Points on a hilly landscape, in no order, each with its height.
From any point a climber steps to the highest of the 2 points nearest to it. It stops when none of these is higher. Distance is the straight distance between rows; heights are no part of it.
Redod h=34.3: [141,107,132,134,135,138,107,148,178,140,136,115,152,126,145,131,159,151,100,119,123,91,121,167,127,92,118,157,86,120,157]
Biv h=34.9: [130,143,131,127,124,129,23,92,116,149,172,121,154,97,119,155,104,117,102,138,151,123,100,185,179,124,131,145,123,114,105]
kevi h=29.8: [158,165,142,138,107,136,53,105,164,161,160,126,168,86,156,159,97,135,99,95,148,109,110,172,173,133,104,169,87,99,84]
zofu h=59.7: [122,122,135,141,124,174,177,149,146,121,112,102,126,175,125,119,162,135,137,119,156,135,131,166,148,99,118,124,97,125,148]
rop h=23.7: [144,157,141,139,105,125,71,104,165,162,150,127,168,109,163,166,126,143,94,100,141,96,130,182,163,127,111,166,84,116,113]
ver h=64.9: [141,131,141,95,118,109,161,121,120,112,128,162,120,75,130,93,108,131,145,162,94,146,141,99,83,163,152,118,147,144,71]
risi h=31.3: [131,113,136,149,121,153,162,128,150,105,94,152,105,115,101,83,141,158,113,146,151,134,127,141,148,133,118,101,83,172,121]
biz h=59.0: [141,118,105,120,111,106,96,171,158,145,138,105,163,111,157,134,133,165,121,133,119,89,115,152,114,113,131,191,97,95,126]
lef h=36.9: [139,112,99,104,127,112,141,181,153,111,114,106,121,130,127,116,111,129,154,130,153,139,122,88,102,126,136,155,121,109,149]
Dize h=28.0: [115,119,137,137,140,133,167,98,63,129,118,141,124,134,127,125,125,117,126,112,85,147,144,108,131,148,116,70,174,141,132]
bavi h=5.6: [143,136,176,149,115,141,61,76,162,149,167,112,128,128,139,142,163,132,94,109,153,95,121,210,177,118,123,105,102,148,160]
kip h=32.2: [119,118,138,130,137,155,96,102,134,132,116,103,124,138,89,136,147,118,113,130,167,130,137,157,163,118,136,99,123,143,153]
Feli h=41.8: [136,128,110,79,104,119,157,159,122,111,113,135,129,86,117,104,95,136,155,166,144,154,129,114,108,152,146,134,114,132,75]
Boseb h=51.9: [135,116,133,125,141,109,165,117,95,111,127,149,113,112,137,114,112,107,141,127,71,139,137,72,86,149,138,116,184,139,122]
furef h=35.8: [146,165,129,137,108,114,53,118,159,153,175,134,172,101,146,153,94,145,100,118,124,113,97,162,153,124,117,181,109,87,77]
zalo h=45.6: [136,89,105,116,102,128,145,199,128,121,87,100,128,119,131,95,142,158,150,131,144,111,136,136,105,128,119,162,81,115,128]
raz h=23.3: [140,147,144,142,121,171,143,117,123,122,83,160,113,83,102,106,113,122,120,148,155,167,125,121,151,143,125,73,99,160,118]
pida h=32.1: [117,138,142,120,118,132,168,104,81,131,101,143,131,123,122,128,124,127,135,133,121,157,151,107,132,146,121,80,150,151,122]
Genez h=37.0: [131,104,147,153,132,163,146,114,163,101,108,133,101,130,91,81,155,144,105,141,154,131,120,162,162,116,120,103,81,165,140]
kotuk h=56.1: [125,139,129,136,128,119,45,103,149,161,154,127,156,122,130,161,130,124,96,122,137,105,121,158,151,116,130,148,116,123,133]
Lag h=42.3: [111,127,123,128,158,111,137,141,144,115,138,122,106,158,148,138,116,122,146,119,126,117,117,77,91,116,120,159,165,116,170]
gasel h=15.7: [142,130,153,146,133,172,121,134,175,146,143,92,142,152,146,140,163,131,110,104,148,91,127,198,155,96,117,131,73,115,166]
zus h=60.4: [153,139,130,117,112,133,193,185,140,117,105,146,101,71,144,97,123,145,164,141,105,148,118,78,80,150,132,124,85,119,116]
fadim h=11.0: [133,125,166,143,129,163,101,104,171,144,145,104,130,144,129,135,166,133,105,119,157,99,127,199,167,103,128,108,87,135,161]
Mamur h=64.1: [130,108,114,112,133,92,126,113,110,108,131,148,128,112,123,103,117,123,132,154,90,127,144,102,102,147,165,137,188,143,87]
gud h=14.1: [118,129,130,147,168,160,138,125,130,122,131,111,117,165,95,139,139,111,125,114,130,139,129,119,154,110,127,114,133,122,162]
dop h=37.5: [130,128,139,163,161,163,161,117,92,115,118,141,109,135,100,122,123,100,122,121,86,174,121,93,155,135,127,87,148,128,139]
Gis h=26.8: [110,109,114,168,171,121,120,116,87,125,149,134,111,165,125,136,133,100,119,98,85,119,126,106,128,114,120,122,178,121,153]
Rugos h=43.8: [142,139,131,130,125,113,35,108,148,151,170,129,165,103,128,147,109,124,98,136,136,115,105,167,157,121,134,160,117,110,104]
guf h=43.9: [111,149,120,131,127,96,79,117,125,160,158,134,141,151,160,171,120,120,120,117,126,93,120,120,106,120,113,167,129,112,140]
nel h=47.6: [128,113,145,145,134,173,146,128,164,118,118,107,116,156,102,107,162,137,115,127,161,124,129,178,163,104,120,112,88,136,150]
Bome h=32.7: [130,120,84,81,102,111,111,176,129,119,124,103,143,117,118,111,99,138,150,155,167,134,121,137,119,132,144,167,112,101,102]
lin h=34.2: [125,128,143,177,165,155,180,111,71,108,130,141,112,152,121,113,126,101,122,110,61,167,122,109,157,134,125,95,164,125,128]
Fet h=17.6: [112,126,134,168,165,150,115,114,132,140,155,113,121,171,110,157,151,110,110,105,116,123,125,145,150,103,127,124,134,128,160]
rul h=41.6: [133,142,133,140,157,159,158,126,111,114,112,127,111,128,102,132,111,102,129,127,119,186,114,73,144,135,120,91,135,115,158]
furon h=3.3: [109,116,136,166,137,115,70,83,88,154,149,133,115,148,118,143,161,121,95,104,129,102,134,183,173,126,135,89,147,142,148]
kefa h=57.6: [132,102,120,140,148,100,128,117,94,113,126,148,119,128,124,117,129,104,124,136,76,123,145,98,103,135,154,126,193,144,111]
Pomuk h=31.7: [92,148,128,149,142,126,154,107,88,151,147,119,118,185,138,157,151,126,144,101,130,120,149,139,141,118,114,98,160,125,150]
lat h=21.4: [147,153,166,158,119,155,97,108,178,164,157,105,143,135,168,167,153,131,109,89,143,93,137,191,164,112,111,124,70,119,146]
dep h=27.8: [136,167,158,165,114,133,74,92,145,175,155,120,138,134,165,191,138,122,105,87,147,96,146,177,159,127,110,126,81,115,133]
veg h=55.9: [84,135,120,85,125,70,104,113,94,133,162,127,126,140,149,142,107,121,147,128,125,104,133,108,87,146,111,158,183,117,109]
Fiz h=48.0: [118,140,155,161,137,163,207,108,113,107,113,151,120,152,133,110,145,139,135,133,92,146,132,132,140,119,120,101,146,155,110]
fafup h=18.3: [135,131,145,148,140,165,138,93,117,115,94,134,99,119,77,109,131,112,113,141,146,164,130,129,167,139,128,72,115,160,138]
lam h=71.1: [127,125,123,85,117,97,139,118,108,104,140,144,138,98,119,107,101,132,146,163,114,145,141,106,105,154,147,128,165,133,73]
narov h=51.4: [134,100,121,137,114,148,184,191,135,109,84,120,111,108,121,91,140,159,144,128,127,125,136,112,100,126,116,142,82,128,123]
Mubap h=42.0: [96,145,129,99,110,108,152,131,120,136,123,115,131,177,167,155,140,126,154,102,150,99,136,124,93,121,103,145,154,130,153]
nofo h=44.0: [116,127,123,128,123,141,127,124,140,138,114,111,141,152,111,139,149,134,123,127,155,121,142,148,142,109,125,128,122,139,147]
Kasap h=21.7: [116,113,130,177,175,136,102,110,110,134,156,130,121,172,121,149,157,97,100,100,91,108,127,144,148,100,135,125,152,130,149]
Fevol h=46.0: [148,144,133,128,133,161,166,138,128,114,93,132,114,110,102,128,110,106,146,135,138,186,121,81,132,131,121,97,108,126,136]
ditet h=9.0: [112,102,140,173,155,139,106,89,91,124,141,134,102,158,101,113,165,112,101,109,115,124,131,171,181,123,134,83,159,151,145]
fipon h=56.3: [160,140,120,113,116,125,169,170,137,114,103,144,108,80,130,112,99,122,159,138,131,173,117,69,92,148,135,113,97,114,122]
Pako h=47.1: [119,120,111,132,149,106,102,134,142,133,148,132,129,150,126,150,124,119,121,124,115,114,127,97,109,110,137,147,153,118,157]
Gur h=37.1: [119,129,126,108,115,131,163,122,121,121,96,135,137,136,120,124,130,143,139,132,136,134,148,119,121,134,125,110,134,150,119]
bif h=56.0: [138,113,116,124,127,136,175,175,141,106,105,135,104,91,127,99,131,157,151,147,112,133,139,87,90,131,137,143,106,127,115]
Sidap h=65.4: [123,124,100,90,126,96,118,129,106,112,156,122,132,105,109,115,83,126,154,167,131,144,126,106,113,151,158,137,176,114,82]
pives h=51.3: [157,153,131,130,131,140,158,143,127,124,108,157,111,83,122,115,107,108,142,153,107,183,109,70,113,144,137,87,110,127,123]
lelem h=35.1: [137,111,91,82,107,101,133,184,142,108,122,103,124,123,134,109,100,129,167,141,173,141,116,108,105,147,136,158,127,104,128]
butor h=52.5: [130,142,159,150,132,155,202,117,118,111,100,160,115,122,130,103,138,136,122,136,78,153,127,110,116,135,121,98,137,153,106]
Kivol h=46.1: [146,141,131,86,118,99,165,138,132,111,136,140,100,80,148,109,98,114,171,151,117,165,116,59,76,170,140,126,147,115,117]
lek h=58.9: [128,113,98,110,137,101,97,127,122,116,138,131,137,119,100,125,100,123,131,158,135,141,129,109,131,133,159,138,165,130,109]
guzi h=49.7: [95,143,120,113,124,76,94,117,120,150,159,139,133,147,159,161,121,127,128,119,109,92,119,113,84,127,121,178,162,114,125]
Vekep h=39.6: [128,120,108,124,148,125,148,165,165,111,128,106,116,152,133,131,117,126,143,122,137,118,115,87,98,109,125,158,136,104,170]
ziba h=48.1: [115,133,115,94,88,112,136,160,131,135,110,105,144,174,175,148,144,128,157,101,161,95,127,152,93,126,110,162,125,125,144]
Kufeg h=57.2: [125,132,111,89,86,115,110,158,139,151,120,109,170,154,161,146,133,139,135,116,158,97,125,166,117,126,120,170,107,114,126]
Tukev h=30.9: [114,117,126,155,162,134,167,111,70,119,130,140,112,154,131,128,127,104,124,104,72,137,135,101,133,129,122,94,185,132,140]
rilik h=44.1: [144,128,114,85,109,103,157,151,129,106,133,130,112,79,134,106,96,136,165,164,133,156,125,82,95,164,156,138,129,117,94]
Tovi h=42.8: [112,133,140,138,134,154,192,118,121,112,106,131,125,157,118,126,146,142,127,130,120,139,144,123,136,115,124,107,141,148,133]
tasov h=70.3: [130,124,103,83,85,105,105,176,138,136,138,103,165,122,155,127,121,153,141,134,138,98,103,163,109,126,121,194,108,88,107]
Lem h=41.5: [137,123,125,128,134,125,85,134,174,149,138,117,161,130,140,151,138,129,107,118,135,102,124,155,130,106,128,158,99,113,143]
gal h=49.6: [141,99,102,118,112,120,117,187,146,132,111,96,149,123,144,114,151,157,133,128,136,100,122,153,112,111,123,182,89,104,145]
Bapa h=38.9: [141,139,119,99,112,129,152,138,120,117,91,144,131,93,108,113,100,133,149,159,145,163,136,100,118,151,134,113,117,139,101]
Gekik h=0.4: [126,121,151,157,121,122,72,71,136,145,150,134,132,144,125,133,168,134,92,121,138,102,124,197,169,116,132,107,133,157,141]
pozin h=26.9: [147,132,135,141,120,155,148,145,141,115,88,162,109,85,105,83,123,140,125,154,154,159,128,126,140,139,118,91,79,161,106]
nisam h=37.2: [90,138,131,126,123,117,156,117,101,134,133,119,129,177,145,157,141,132,146,112,134,111,148,126,111,115,109,123,165,129,148]
Golo h=14.0: [126,109,144,159,156,161,129,88,114,112,119,133,100,141,80,110,152,113,107,121,134,151,130,142,176,127,138,75,140,154,139]
boza h=49.8: [86,128,105,102,128,77,91,111,77,148,153,130,134,144,136,153,105,119,133,119,137,110,136,110,112,139,117,140,173,126,128]
ziniv h=52.9: [128,107,108,126,145,100,102,131,135,123,135,129,130,132,117,128,123,125,125,142,115,125,136,102,112,119,162,143,161,133,127]
modak h=58.5: [142,126,150,127,123,130,171,119,116,112,101,166,119,95,127,102,125,129,129,151,83,145,139,93,101,146,136,102,139,157,96]
deta h=48.4: [144,130,125,97,136,97,152,125,114,110,131,140,113,102,137,116,102,114,154,147,103,156,128,60,93,163,144,116,169,124,123]
dok h=31.6: [125,118,101,96,115,114,109,150,143,124,117,113,150,121,119,120,121,150,130,146,148,116,129,140,120,123,142,164,122,117,116]
Bado h=36.2: [127,164,131,153,115,111,79,101,132,174,156,136,140,148,171,193,128,117,104,98,135,97,128,142,132,123,106,155,99,116,139]
bor h=35.9: [118,119,113,97,116,127,140,139,139,127,99,125,141,138,112,122,130,138,133,136,155,123,145,126,122,124,131,136,131,132,124]

Where does a climber stop that starts at each point below?
Gekik => veg
Vekep => lam
Tovi => lam
Pomuk => tasov
deta => lam
furon => zofu
dep => veg
pozin => zofu
